A landscape with many peaks, sampled at points; each row gives a point and its height.
A climber steps from a point to the highest of its 2 nearest points, and stops where none of them is higher. Distance is the straight distance between rows; heights are no part of it.
k14: [ 12 -41 -38 -22  17 -34 -24 -15 -15 -25   4 -23 -50  17  -8  -8 -80  33
  15  21  -1  -2  24   4  14   9  45 -58  26 -24 -48   3  11   5 -29]  height 533
k933: [-19  -4  30 -21  -8 -33 -43 -55  -9  -5 -33 -12  -4 -30  -7  -9 -51  24
 -15 -16   7   3 -51 -23 -18  20 -34 -32  30 -20   3  15 -31 -24 -14]  height 352
k588: [-14 -34 -13  35  33  21 -34 -61  -8 -21 -31 -11  16   3  18   0 -10  -6
  48 -45  17 -13 -20 -22 -21 -17  11  56   6  -6   4  31  48  20  13]  height 407
k381: [-34  11  17  -9  -7  13   6  31  27  59 -63 -62  10   1 -22 -12  -9  10
   2   4  49  26   9  25  -4  64  -3  -6 -15 -22 -36  20 -15  51  -1]  height 740
k330: [-33  22 -24  -7 -13   5  -6  41  -7   4  -6   0 -15 -19  -6  19  12  -6
  55  48  14  34  -4 -21 -28  14  42  38 -25 -41   4   6   8  -3  52]  height 104
k428: [  3 -26 -29 -14  34   0  16 -17 -19  21  11 -44  -8  20 -20 -51 -50  32
 -44  -3  27  16  30 -14  -6  11  20 -46  15 -30 -49 -24 -33   6 -29]  height 618
k663: [ 36  10 -24   3  -1  59  25  54 -12  -9  54  26   2  23 -21   6  25 -37
 -75 -23  55  -3  51 -29  -4  13  10   4   8  32  -4 -12  -6 -17  12]  height 177
k840: [  3 -12 -12  13  31   7 -32 -42 -14 -14  11 -30 -12  12 -30 -17 -37  16
 -21 -65  19  -4 -38 -37  26 -21  -9 -18  -4 -14   2  26  31   3 -56]  height 260
k489: [ -1   4 -20 -15 -17 -10  -4  49   3  38 -18 -12 -42  -4  -3  19  -9   1
  34  37  27  25  20   6   0  13  17 -13  -6 -28 -13  35 -12  50 -12]  height 80
k5: [ 62  34 -20 -41 -15 -24 -50  21   3 -28  52  24 -52   6 -31  40  -4 -12
 -17  59  16  37 -37  -6   3   6  62 -26 -13 -26  24 -13  -5  15  50]  height 881
k879: [ -3  30  32  -4 -12  -8 -32 -61   6 -12 -11  36 -16 -63  20  12 -33 -12
   3 -13 -26 -29   3  18 -30  -6  10  15  17 -25  21 -29   8   3  89]  height 581
k268: [ 13  14  23 -16 -15   8  31  26   2  78  10 -22   3  -4 -30 -28   5 -27
 -12   3  28  13  46   8  -1  43 -20 -22  20  44 -20 -10 -36 -18  -1]  height 651
k240: [-13  -3  20  -2 -10 -14  23 -13 -29  13  13  25  44 -11  -1 -40  54 -46
  39 -20 -31 -35 -13  14 -40  -9 -16  36   7   5 -42 -25  11 -26  50]  height 243
k500: [ -4  -3  11  32  -1  16   8 -26   4  -5  49  26  58  20  14 -13  27  29
  65  49 -40  30  35  28 -26 -22  57   4   7  19  24   0   5 -51  18]  height 261
k758: [ 40 -13  -1   4 -26  -2 -15   5 -20   9 -16  16   3 -11  -6   1   9  14
  34  13  -9  15  10  23  -8 -13  13   4  36  23  10  20  19  44 -32]  height 53
k957: [ 92  11   0  -6 -12  23  -4  11   7  31 -24  -8 -12  -8  -7  -3 -10  15
 -68 -10   2  11  34   2   8  21  10  -8  28  44  -4 -19 -25   9 -49]  height 275
k908: [ -2  -5  58  -7  -4 -15  -7 -50 -12  -8 -23  34  -4 -27  41 -28   5  -6
  10   9 -31 -40   5  27 -63   0  -4  41  13 -44  -3 -14 -17  -3  83]  height 607
k620: [ 35 -10  22  30  -9 -32  14 -50 -20 -17 -16  -6  -6   6 -45 -59  12  35
  -7 -24  -1  -1   7  40 -12  -2 -28  13  67  17  16  -6  -9  23 -44]  height 311
k464: [  9  27   6  37 -11  34  26 -10  10  31  23   5  23  -3 -14   9  57  -2
   1   7  -3   7  13   8   2  -8 -21  23   8  55  60  -7   0  -2 -11]  height 422
k43: [-28   3   3  -4  15  29   9  17  25  -2 -15 -21   1 -45  36  49 -19 -48
 -13 -41 -27 -29 -25 -23  48 -13 -18  -3 -39 -36   2  15  28  13 -23]  height 482
k67: [ 20  11  35   3  20  -5  11 -22 -26  -4   2  23  11  20 -16 -39  11  37
 -27 -10  29  -3  45 -13  -8  19  -2 -29  18  41   2 -19 -22 -36  -5]  height 278
k985: [ 15  -2 -12 -13 -23 -24 -17  17   0   2 -46  19 -34 -15  22  31  -5  11
  15  35 -47 -10 -14  40  27  -8  14 -17   9 -14  12  23   5  36 -46]  height 62
k606: [  4  -6  32 -22 -22   8   2  33  10  73 -55  -5  14 -19 -21 -29  19  11
  16  -6  15  12  20  28 -17  52 -30   8   1   0 -32  15 -32  11   1]  height 691
k779: [-24 -35   9  12  -4 -15  21 -34   2  49 -14  -7  48   1   1 -43  17 -27
  84 -14   4 -11 -11  11 -30 -10 -23  18  12  38 -40 -16  -7   5  49]  height 235
k108: [ 63 -41  19  13 -19 -14 -21 -56 -42 -26  12  11   8 -13 -46 -14 -37  31
 -10 -52  22   4   4   9  24  14  10 -29  42  46   7 -27   8 -23 -31]  height 306
k826: [-34 -30   4  17  31  -4   8 -67  15  17 -11 -53  11  20 -22 -15 -39  12
 -37 -53   6 -29 -63 -32  21 -23 -22 -10   6  -1 -22 -12  30 -19 -26]  height 244
k437: [  26   26   18  -29   10   43    7   22    6  -19   38   23   -2    2
   11    4  -18  -20 -112   -5   37    5   46  -18  -17   17  -10  -32
   12    6  -17  -33  -31  -34   13]  height 186
k473: [-14  23  22  -2 -16 -11  -5 -26  11  -3 -19 -19  13 -42 -18  -6 -22 -26
  15 -34  12 -19 -27  11  26  21 -40  12 -11  12  31  -7  -3  27  22]  height 549
k980: [-27  -4 -11 -30  39  -5  -8  16  29 -13 -31 -18 -81   4  38 -10 -33  -4
 -19 -16 -19 -24  -7 -12  22   2  -2 -24 -43 -66 -24  46   3 -17 -52]  height 188
k787: [ 11   1  12  16  22   8  -1 -16   4   7 -40  26  -4   5  14 -24  25  26
   3 -26 -31 -23  74  18 -50  -6   9  18  13 -24  -4   4   1  29  45]  height 609
k626: [  5   0 -24   0  -8  21 -30  20 -23  17  -7  22  -5  -6 -30  31  -4  -8
  68  15  30  27   9 -19 -19  16  40  16   1   1  -6  -3   9   0  92]  height 111
k442: [ -1  36 -12  16   9 -14 -45 -10   2 -55 -12 -20 -29  -7  17  40 -29  18
  -2  37  53  43 -27 -24   9  12   0 -11  13 -21  42  15  -2   5 -11]  height 732
k28: [ 73  31   1 -31 -23 -24 -28  32 -16   3  37  38 -14 -18 -64  33  22 -14
   6  32  29  34 -23   3 -17  13  28 -11  27   4  15 -29 -19  -3  24]  height 808
k744: [ -4   3  24   2   5  40  15  32  22  23 -47  15  17   4  22  11  61  12
  -5  -1 -44 -22  16  -1  -9   4  -5  38 -31 -15   0   1  12 -12   5]  height 542
k286: [ 28   5 -45 -42   3  34  -2  16  27   7  23   7   6 -17  59  34 -38  14
 -57  60   1  43  23  11  19  -1  34 -25   0  15  13 -34 -44  26  -3]  height 250
k22: [-14  -8 -24  16  23  59  40  42  38  11   0 -24   8  23  36  20  20 -20
 -60  -7   0  -8  23 -31  32 -11 -14  13 -29  10  16  19   6   7 -21]  height 364
k855: [ 14 -12  14  -7 -55   6   3  19  -1  59  25   7  31   5  23  13   3  19
  31  67 -53   5  50  40  17 -12  34 -33  13  10  -3   9 -33 -32  -7]  height 229
k526: [ 31  70   6 -19  -5   8 -20  -1  41  17 -14  10  -6 -30 -49  45  -4 -36
 -23  -8  28  21   9  10 -15  57   7   5  10   6  28 -41  -6 -26  80]  height 672
k549: [ 38  31   4 -32  -3 -18 -40  31  37   6 -11  29 -17  -2 -51  25  15 -16
  -8  -7   6  15 -13  -5 -48  35  24  31 -15 -55  11 -34   0 -12  93]  height 718
k539: [-17   0 -10  43  10 -60  13 -50 -10 -12   0 -27   1  39 -14 -45  20  16
  51  15  28  25 -20  11  -7 -33 -23  11   7  22  23  21   6  35 -14]  height 287
k126: [-10   5   4 -28  -7 -13  -8  -2 -15 -19 -10 -24  22 -34  43  32 -38  -1
 -21  30 -15 -14 -67 -17  35   4  -8 -39  26 -14  -1 -10 -12  -9 -41]  height 415
k295: [-37 -20  -1 -10  19   4 -67 -15 -10 -26 -28  12 -35  -6   6  31 -54 -17
  50 -45  26   7 -42 -59 -38  -4  24  15 -16 -51 -16  46  30  -5  30]  height 496
k770: [ -8 -13  -3  16   3  20 -17 -13 -15  45 -37  -2  21 -13  -5  22 -13  -1
  96  15  24  13   5  -6  -1  -4  40   7  23  15 -16   5  33   8  45]  height 119
k48: [ 28  12   1 -16 -38  33   5  33  -7  21  23   9  35 -25 -29  25  30 -33
  13   9  17  12   4 -13  -3   8  -5  49   9  36  28 -17  15 -41   8]  height 409
k385: [-35 -26  11 -25  15   6 -40  38  22  -6 -58 -32 -39 -11  38  26 -30 -22
 -15 -13   7  -3 -42 -21  23  13 -13   4 -25 -67 -36  30   0  12 -63]  height 169
k410: [  3  -4   9  38  -5 -23  12 -68 -31 -45  28  16  29   5 -15 -23  -5 -10
  28 -60  23 -30 -22  13  27 -28 -19  -7  21  62   3 -24  17 -10  15]  height 204
k816: [-15 -15 -14  18 -30  40  31  48  46  79  39 -16  17  53  -9 -39  11  42
  -9  26   3  40  37  14  -5   4  -3  23 -12   5  31  48 -20 -20 -29]  height 476
k796: [ 25 -29  -9  24  17  42 -10  26   9   9 -55   5  18  32  -2  10  37  37
   4  16  10  11  14 -22 -13 -19  15  48   9  29  18  27  34   8 -54]  height 495
k76: [ -4 -10   7  24   6  46  23  26  43  50 -41  -7  33  50   7  -6  62  39
  11   0 -14  13  18  11 -27   2   1  48 -15  22   6  27   7 -20 -50]  height 516
k804: [-35 -24 -12   0  13 -46 -11 -20 -29 -54   9  26  -9  20  25  -4  -4   4
  60  38 -38 -14  11  22 -19  -8  33  -6  -1 -10   6   6  30  13 -12]  height 656
k853: [-26  -7 -44  -3  10   6   1  52  28  13 -47  -5 -60  10  31  17  25 -11
  53  52  -3   6  17  13  11  23  32   6 -44 -30  -6  42  -7  -1 -27]  height 89
k766: [-30  21 -20  35  12  -2  38  33  26  -7  39 -13  24  38  12   8  69   1
   7  38  12  27 -29  -4  -4 -42 -28  15 -44  37  18  14 -17  -1 -42]  height 545
k479: [ -8  21 -11  11 -10  22 -11  14  -9 -35  -4  20   9  -2  12  38  47 -10
  22  44 -29   4 -21  -1   1 -15  -1  60  10   5  60  16  35  11 -23]  height 508
k923: [ -6   1 -45 -12  18   3  25 -10   0 -43  47 -27 -14   7  32  -6 -33  10
 -22  39  -8   8  25   4  54 -13  13 -49 -11   9  27  -5  -9  36 -50]  height 231
k859: [  5 -25 -21  32  30  30 -54 -13 -12 -13 -43  -6 -24 -11  -6  45 -37  -9
  37 -45  55   7 -28 -33  -4  11  22   8   8  -9   2  27  56  14  -6]  height 439
k51: [-25  29  22  15  16 -17  14 -13  24 -30 -10  12 -31 -35  31  -4  16  -8
 -18 -28 -47 -40  21  35  17  -1 -30   6 -18 -27  29  -3   9  33  20]  height 310
k873: [ 14 -17  -8  28  31  22  10  -6 -17 -21 -44  -1  47  40   5   0  25  35
 -10  -9 -19 -12 -14 -27  -2 -18  -8  13  13  26   7  -3  26 -32 -45]  height 474
k357: [  1  21  10 -17  15  22   6 -23  -3 -22  32 -26  -6   0 -18  -8 -13  -2
 -91 -55  22 -19 -18 -33  23 -46 -40 -32  13 -17 -11  13  13   6 -71]  height 276
k880: [-45  27 -32  30 -19  32  37  36  10 -23  32 -20  17  17   4  37  58 -27
  -1  27   4  25 -29  -4  21 -18 -12  55 -26  36  71   2  27   2  -6]  height 528
k82: [ -9  12  43 -29 -20  17   7  31  -9 -21   8  25  -2  -7   8  17  33  -8
 -67 -29 -38 -36 -30 -11 -21  -1 -54   9  -6 -38 -12   7 -11 -42 -43]  height 307
k209: [-16 -27 -15  25  35 -34  34 -61  10 -11   4   2  10  12 -20 -22 -14  -9
  29 -58   8 -27 -28 -26  15 -47 -25 -22   5  36 -21  -3  26   6  30]  height 214
k835: [-30 -20  18 -37  13 -35 -35 -13 -13 -76  -4  44  -8   1  49  19 -35  39
  35   8 -57 -23   5  11 -37   0  29 -10  -2 -38  -7  -5  10 -31   5]  height 599
k535: [-22  -9 -13 -14 -25 -33 -20 -33 -64 -50  43  36  27 -34 -31 -21   8 -47
  58  -1   5  -6 -36  11 -22 -12   7  26  33   6  -1 -24  16  -9  57]  height 263
k227: [ 49   4  -7 -31  -9  64 -23  44  28   3  18  13 -15   3  15  37  27 -25
 -94 -18  40  -1  -4 -27 -10  16 -33  48 -19  24  28 -13  -8  -8 -38]  height 342
k171: [-39  -6   3 -10 -22 -28   7 -19 -24 -18  18   6  20 -49  14  12 -26 -18
  40  35 -41 -12 -11  14  26  19   2 -28   2  -2   0 -52  -2 -11  76]  height 689
k103: [-47  22   3  -7 -21 -48 -12 -50  -9 -50  18  22 -21 -58  15  18 -48 -21
  36  -1 -57 -27 -12  23   6   9   1   0   2 -24  18 -29  33  13  50]  height 636
k979: [ -6  33  27 -10  -5   8 -19 -23 -10  -3 -31   4  21 -40   2   7  -6 -21
 -23 -26  13 -19  -8  -8 -10  30 -53  -3  23   3   0 -19  -3 -25  36]  height 584
k719: [ -2   2 -20  13   9  38 -17  48   7  17 -32 -39  33   1 -14  20 -10 -34
  20 -33  48  12  -9 -33   6  34  -3  32 -17  11 -17  23  21  26  -8]  height 134
k705: [ 26   4   3  38   3  36  49  13  12  24  92 -18  -2  43 -21 -24  25  30
 -40   5  21  29  69  12  31 -14  12 -13  -9  43  35  12 -13  -2 -14]  height 447
k952: [-38  -5  28  -1  17  11  -9  21  30 -18 -63 -52   0 -11  21   1   5 -11
 -18 -42  22 -10 -61 -25  17   0 -48   1 -22 -44  -3  26   2 -10 -55]  height 155
k771: [ 11   1 -35 -15   7  32  -2  18   4 -46  44  -2   6 -11  32  38 -26  17
  -3  78   1  27  41  -7  41   5  53 -50  -5  12  34 -23 -10  11   2]  height 241
k639: [-56 -28  21  24  28 -54  47 -30  22  -2 -11  27 -27  12  31 -51  25 -15
  39 -28 -28 -35  -3  31 -16 -12 -17   7 -65 -23 -42  -7 -20   9  54]  height 344
k208: [-20   5   3  15 -20  -3  32 -16 -48 -11  40  30  35  -7 -24 -16  16 -39
  54 -17  -3 -12  18  -3 -32 -11  29  28  17  31 -10 -34  17 -28  79]  height 253
k518: [-50 -45  15  36  35 -17  31 -62  36  11 -32  -2  28  34 -11 -19 -23 -10
   8 -82   0 -35 -61 -16   3 -26 -14   4   0   2 -50  13  41 -25  23]  height 228
k57: [ -2  18 -12   4 -15  19  40  27  29  90  42 -33  41 -12  -2 -17  10 -46
  17   8  15  30  28  11  23  15 -14 -26 -14  40  10  10 -29 -13  14]  height 638
k213: [-18  27 -27  35  -9   2  38  23  29  49  49 -26  38  -1 -23  -5  17 -36
  53  10  30  23  -3  -5  29 -16  -8  -8 -24  39  28  18  10  44   2]  height 663
k477: [-37 -12 -23  11  28  -2  -4   2  21  -4 -82  -2 -36  22  50   0  25   5
  85  25 -22 -11  25  14 -13 -13  47  18 -29 -28 -10  42  36  16 -13]  height 79
k910: [ 19   6  -9 -18 -11  27   2  31  23  30 -22 -12   0 -26  24  19  -9   1
 -40  33  -4   5  11  -4  20  37  -5  -4   1  18 -12 -14 -30  24 -15]  height 262
k927: [-52   1  11  32  25 -40  26 -43  24 -30  -9  21 -18  10  38 -35 -23  11
  12 -12 -51 -35   3  27 -10 -12  -6 -26 -30 -18   2 -11   2  -5  33]  height 327
k288: [-12 -11 -21 -15  36  -2  13  20  18  54 -39 -61  -1   6 -20 -26 -24 -14
  -7 -11  25  -6   6 -11  12  33  -3 -12 -10 -31 -47  17 -12  46 -30]  height 690
k281: [-14   5   6  30  10 -45  52  17  -2 -51  22  33  30  43 -11 -16  70 -11
   8  -4 -27 -12 -22   6 -23 -63 -34  34 -47  15 -12 -10   7 -16 -23]  height 588
k649: [ 44  13  11 -14 -21  28 -19  13  -8 -31   5  20 -10 -17  -9  18   2 -13
 -84 -16  -5   5 -11 -17 -14   2 -26  15  21  -4  24   2   8 -20 -33]  height 326
k647: [ -9 -48 -17  -7  15 -53   7 -28 -23  20 -15   5 -38  28 -29 -36 -39  37
  40  -3 -20  -5  11  23  18 -14  15 -36  21  -1 -38   6   0  26 -15]  height 493
k496: [ 17  37 -27 -42   2   7 -15  17   5 -19  46  -9  -2 -43  18  22 -43 -36
 -50  35  16   7   1  -3   9  26   5 -43  16 -21  -7 -48 -47   3  47]  height 699
k326: [-67  -5 -23  -5  12  -7  26  36   7  22  -3 -10 -12  15  21   3  26   4
  51  53 -17  11  -4   0  -3   6   3  10 -39 -24   2  24   5  -6  17]  height 97
k328: [ 34  -2 -16  -8 -25  67 -19  63  28  22   6  21   8 -12 -37  59  31 -39
   1  -9  17   8  14 -13  -4   6  14  50  -5  30  33   9  29  10  -1]  height 395
k691: [ 22  -1  22  11  -9 -11   9 -35 -10  21   8   9  51  -5  38   7  18   5
  81  53 -28   7   9  28 -19 -21  36  19  27  26   2 -23  11 -13  42]  height 251
k847: [ -8  58 -16 -34 -29 -15   4  -6 -14 -28  32  -5  18 -51  -8  25 -17 -15
 -13  26  -3  -2 -10 -27   5  16   1  -8   8 -11   9 -47  -1 -31  68]  height 745
k604: [ 44   4  -9 -21 -31  28   6  49  -7  46  19  22  22  -7   1  52   1  10
  17  50 -29  36  31   4   1  10  45 -14  11  21   0   4  -7 -24   2]  height 217
k61: [-26   8   3   3  10 -26  13 -29  11 -12 -13 -36 -68  16   2 -26 -32  20
 -55 -26 -35 -29 -30   0  35 -27 -25 -26 -24 -51 -11  21  11  17 -63]  height 206
k336: [ 16  36 -38 -20 -23   2 -18  18  -3 -29  39 -15 -14 -41  22  18 -21 -36
 -45  36  55  55 -18 -15   3  20  11 -15  -5  -7  25 -11 -44  44  15]  height 744
k915: [-36 -19   7 -20   9 -39 -18 -39 -33 -56   8 -19  15  -5  19  -3 -30  14
  14  -9   2  -6 -62 -26   9  -5 -34 -34   9 -15  -5   2   8 -28 -51]  height 386
k49: [  7  -7  -6   1  -1 -32  26 -25 -24   1  38  12  -6   6 -41 -47 -20   9
   6 -24 -16 -31  27  19  25  -4  -5 -42  20  14 -15   7  13  31   2]  height 467
k244: [ -9  18   7  43   3 -41  27 -38  10 -14 -15 -41 -16  26 -39 -50   7  10
 -15 -37  22 -14 -21  16   7  -9 -46   1  11   3  26   8  13  30 -21]  height 299
k422: [-38  -1  23   5 -23 -30  -5 -30 -10  27 -41 -11  36 -16   0 -46  23  -2
  68  19  33  27  -5   2 -47  21 -20  13  21  15 -17  12 -23  -3  48]  height 226
k854: [-28 -10 -13  29  24 -44   0   1 -14 -72  18  27   2  47  20 -17  38  10
  34  12 -37 -21 -21   4 -31 -34  -6  38 -20 -11 -11   9  32 -10 -28]  height 615
k678: [  1  36  11  51  -7  39  32  -2  13 -11  28  -6 -17  33 -22 -12  54  21
 -50  -3  43  10  35  -7  13  -3 -17  19  -2  55  67  13  -4   1 -10]  height 434
k563: [ 59  10  -2 -23   5  34  -4  36  -7  46  18  34  -2  -6 -18  25   9  -3
 -19   9   3  -7  52 -14  -5  16  32 -11   7  28 -23 -20 -14 -26  33]  height 205
k95: [ 73   7  18  -9 -10 -10   0 -22 -27 -14  16  12   1   4 -15 -21 -33  29
 -65 -18   0  -6  39  14   7   8 -13 -33  48  44  -5 -37 -25 -33 -35]  height 289
k706: [  6 -25   4 -17  -1 -30   1 -32  -8  -1  -8 -29  20  -3  33   7 -16  22
 -42  10 -58 -25 -42   2  44  -7 -17 -52   6   3 -32 -24  -1  -5 -63]  height 440
k831: [ 23  -7 -41   4  15  61  -1  66   8   7   7 -12 -15   5  -2  37   7  -8
 -29  -6  17  -1  19 -18  12 -14  12  40  -7   7  31  15  32  45 -18]  height 380
k100: [-11 -12  10  11   1  17  42  14  -6  35  -4  30  23  13  21 -27  52   9
  28   7 -49 -20  58  32 -29 -15  15  31 -18   4  -6  18  -8 -12  42]  height 572
k844: [ -7 -12   1 -44  17 -18 -60  -9 -12 -25   0  24 -36 -15   1  38 -65  10
   0 -13  10  -9 -19 -34 -15  -6  19 -35  -3 -64 -26  34   3  -6  -7]  height 574
k837: [ -2  -1 -11  26  -3  51  -1  37  19  68 -33 -48  27 -14 -20  19   4  -6
  78  -2  50  22  14  -8   8  23  27   3  -9  22  -3  18  29  34  12]  height 126
k542: [-15 -19  -5  -2  -1  -2 -10  13 -12 -13   3   3  -5 -17  31  25  -5 -20
  -5 -49 -60 -33 -40 -16  36 -40 -10 -14 -34 -15 -28  13  27   0 -58]  height 446
k567: [-20  16  10  19  -9   9  51  21  13  29  61   5  13  47 -17 -34  36  13
 -15  11   7  34  52  24  -7 -11 -11 -13 -26  21  24  32 -14 -33   7]  height 460
k207: [-21 -38   5 -23  -2 -24  -3  11 -22  23 -29   8  -1 -37  11 -22 -13 -33
  51 -12 -35 -32 -21  22   5   1  -6  18 -12 -24 -32  11   8  14  25]  height 392
k595: [-13  -4  -6  35  17 -10  66  24  45  -2  -6  15  18  58  -8   0  68  19
 -23 -11 -29   3 -38  -1  10 -49 -53  14 -46  42 -14  10  -4  -8 -39]  height 565
k45: [ 43  53  26 -34  -6  10 -20  13  25   6 -16  29  -1 -44  -6  39  -3 -31
 -59 -14   4 -11   9 -12 -26  33 -20   5  17   0  -5 -37  -6 -54  42]  height 629
k112: [  3 -27  22 -35   1 -24 -22 -31 -14   7 -35  -9   0  11  13 -21 -40  59
 -38  -6 -62 -22 -13  -3   2  -2  -9 -44  16 -15 -46 -10 -25 -39 -42]  height 475
k389: [ 62  39  22 -23 -19   4 -43  39   3  -2  25  38 -15   3 -61  27  37 -19
  -7  10  58  30 -24   5 -35  26  23  61  -7   2  12 -28 -19 -38  58]  height 764
k987: [  5 -31   3 -20 -17  -9   4  34 -36  13   9  38  24 -23   4   9  -3 -40
  -7 -31 -48 -44 -22   5  26 -16 -18  -6  -2  -2 -27  -4   7  -1 -16]  height 417
k618: [ 38 -10 -12 -37 -28 -15  -4  49  24  45 -35  -3 -52  -2  21   6 -12  13
 -24  57 -27  14  12  36  26   3  15  -5  -5 -34 -15  28 -37  66 -49]  height 71
k256: [-16   4  12   2 -36 -26  34 -16   6  24  28  29  33  -3  30  12   1  15
  70  69 -57  -1  18  41  32 -21  17 -37  -4  15   1 -18  -4   7  16]  height 240
k938: [  2 -24 -20  28  12  16   0  -4 -29 -69   0   5  29  20  22  35  29  20
  22  29 -24  -7  -2 -18  -1 -26  11  23  11  29  42  -9  21 -18 -26]  height 487
k781: [-21 -16   7  65   8   7  -1 -21 -32 -13  24  15  22  40  15  -5  24  28
  97  31  27  34  33  17   0 -31  59   6   3  12  17  19  10  -8  31]  height 270
k494: [-33 -31  19   9  11  17 -17  23   4   5 -58 -47  20  -2  -8 -12  13 -10
  20 -41  24  -2 -39   0   0  29 -42  47 -20 -17 -20  28  10  24 -20]  height 143
k194: [ 58  28  12 -33   4  49   8  17  -4  -5  41  32  -2  -5   7  36 -10 -10
 -57  12  28  15  62 -15   6  22  16  -7  19  68   3 -62 -41 -51   1]  height 195
k403: [ 50   8  29  -4 -34 -30 -41 -49 -57 -33  26  26   8 -33 -30   0 -30  -4
  -2 -35  34  14 -39   0 -14  11  -6   4  50  31   6  -4 -15 -13  10]  height 288
k90: [-57  25   9   9   5 -12   5 -12  28  -6 -16 -36  -4 -33  15   7  -3 -43
 -19 -40  -4 -18 -54   6  48   9 -65  -1 -47 -38   3 -11  12  13  27]  height 517
k366: [ 36 -29 -15 -23  15 -18 -31 -12 -29 -15  20  -1 -15  12 -32 -18 -56  53
 -45 -27  11 -14  38 -21   8  -8  27 -49  18 -34 -41  -9 -25 -13 -16]  height 580
k355: [ 13  14 -13  27  -6   0  40 -11 -18   6  69  -5  -8   0 -36 -17   1  13
   1  -8  16   3  54  18  35  -9  11 -29   3  40  32  -1  -5  42  23]  height 450
k250: [-22  -9 -38  -2  39 -23  30  15   5  29  -4 -59 -32  45 -31 -77  -8  22
 -36  -1  23   0  20  -2   6  -2 -11 -30  -9 -37 -38  -3 -23  30 -15]  height 649
k461: [ -5 -18  42   1   7 -14   9 -35   4   9 -53  34  11  -9  59 -21  24   6
 -14 -24 -59 -52  33  38 -49  -7  -9  24   1 -29 -21 -23   5   6  33]  height 655
k533: [ 12  51 -31  -5 -16  -1 -41  28  14 -32  27 -12 -51 -10 -14  49   0  -7
  -4  56  53  50  -7 -19  -7  24  27  20  -5 -24  51   2 -21  25  42]  height 800
k174: [ 13   8 -25  -8  16 -24   1 -36   5 -33   7 -14 -48   5   2  -4 -45  38
 -45   6 -29 -15  30  19  42  -9   3 -44   7 -19  11   6   4  37 -54]  height 221
k116: [  5 -12 -13  -8  -2  72  33  36  34  41  12 -14  16  15  18  19  35 -36
 -87   3  32   7  20 -13   9  -9 -27  45 -30  43 -15 -10  -7  -4 -44]  height 353
k135: [ 44  29  -4  -8 -58 -39 -41 -24 -45 -38  18  41   3 -41 -45   7   8 -35
  25  -5  32  19 -48  15 -41  16  10  42  34   2   8 -15  -2 -13  63]  height 273
k121: [-40 -39  42 -19   5 -23 -20 -14 -10 -25 -42  35 -12   9  49   5 -29  33
 -15 -15 -76 -38 -14  -5 -13  -2  16 -35 -21 -44 -25  -7   4 -33  -5]  height 536
k78: [ 30 -21  17   0  -6 -44 -33 -34 -25 -20 -18 -19 -27  -6 -38 -31 -39  45
 -27  -4  26   4 -44  13  -1  19 -20 -12  54  -7  19 -10  -5  14 -44]  height 325
k914: [-27 -36 -14  50  28 -49   3 -44 -26 -44  12 -13   4  42  10 -50  17  10
  91  13  42  21  -2  12 -30 -25  26  29   7   7   3   7   0   9  32]  height 279
k292: [ 12 -21   2   0  -6  54  16  55  46  83 -29 -22  18  61  -8 -30  28  35
 -28  14 -10  27  46 -12 -14  20   9  16 -15  -1 -13  32 -28 -13 -31]  height 494
k622: [-16  21  29 -14  -8  -2  34  12  10 -26  29  -2 -11  16  11 -22  20   0
 -96 -21 -14 -19 -15   2  18 -21 -58 -20   5 -18   2  12 -14   8 -43]  height 290
k508: [ 35  -2  12  31   7  17   3   2 -22  20  18 -41  -4  41 -44 -39   3  53
 -26  11  46  32  20  -6  -5  21  27 -23  16  30  -2 -21 -25 -23 -39]  height 267
k138: [-50 -60  39   9  -8 -33   5 -11  -6  17  -5  32   4  -9  34 -41   2 -32
  30 -57 -72 -48 -21  25  -2 -30 -13  -2 -30 -22 -58  -2  -4  -5  43]  height 365
k682: [ 13  38  -3 -36  10 -24 -76 -12   0 -43  15  -1 -46 -11  -3  45 -56  -6
 -38   5  50  30 -39 -37 -22   6   9 -49   9 -56  13  19 -15   9   6]  height 653

For each start below, name the point where the climber stops.
k563: k804
k244: k804
k328: k76
k518: k76
k927: k5
k355: k381

Call two points neighbours if one is among the 2 nearest of the other. Go from one point of each pair to the other, from neighbour to neighbour, staying as high as possible. Name the lowest point that can't be avoided.
k213 and k381: k57
k804 and k95: k508
k847 and k461: k879
k804 and k213: k705
k461 and k804: k873
k847 and k5: k496
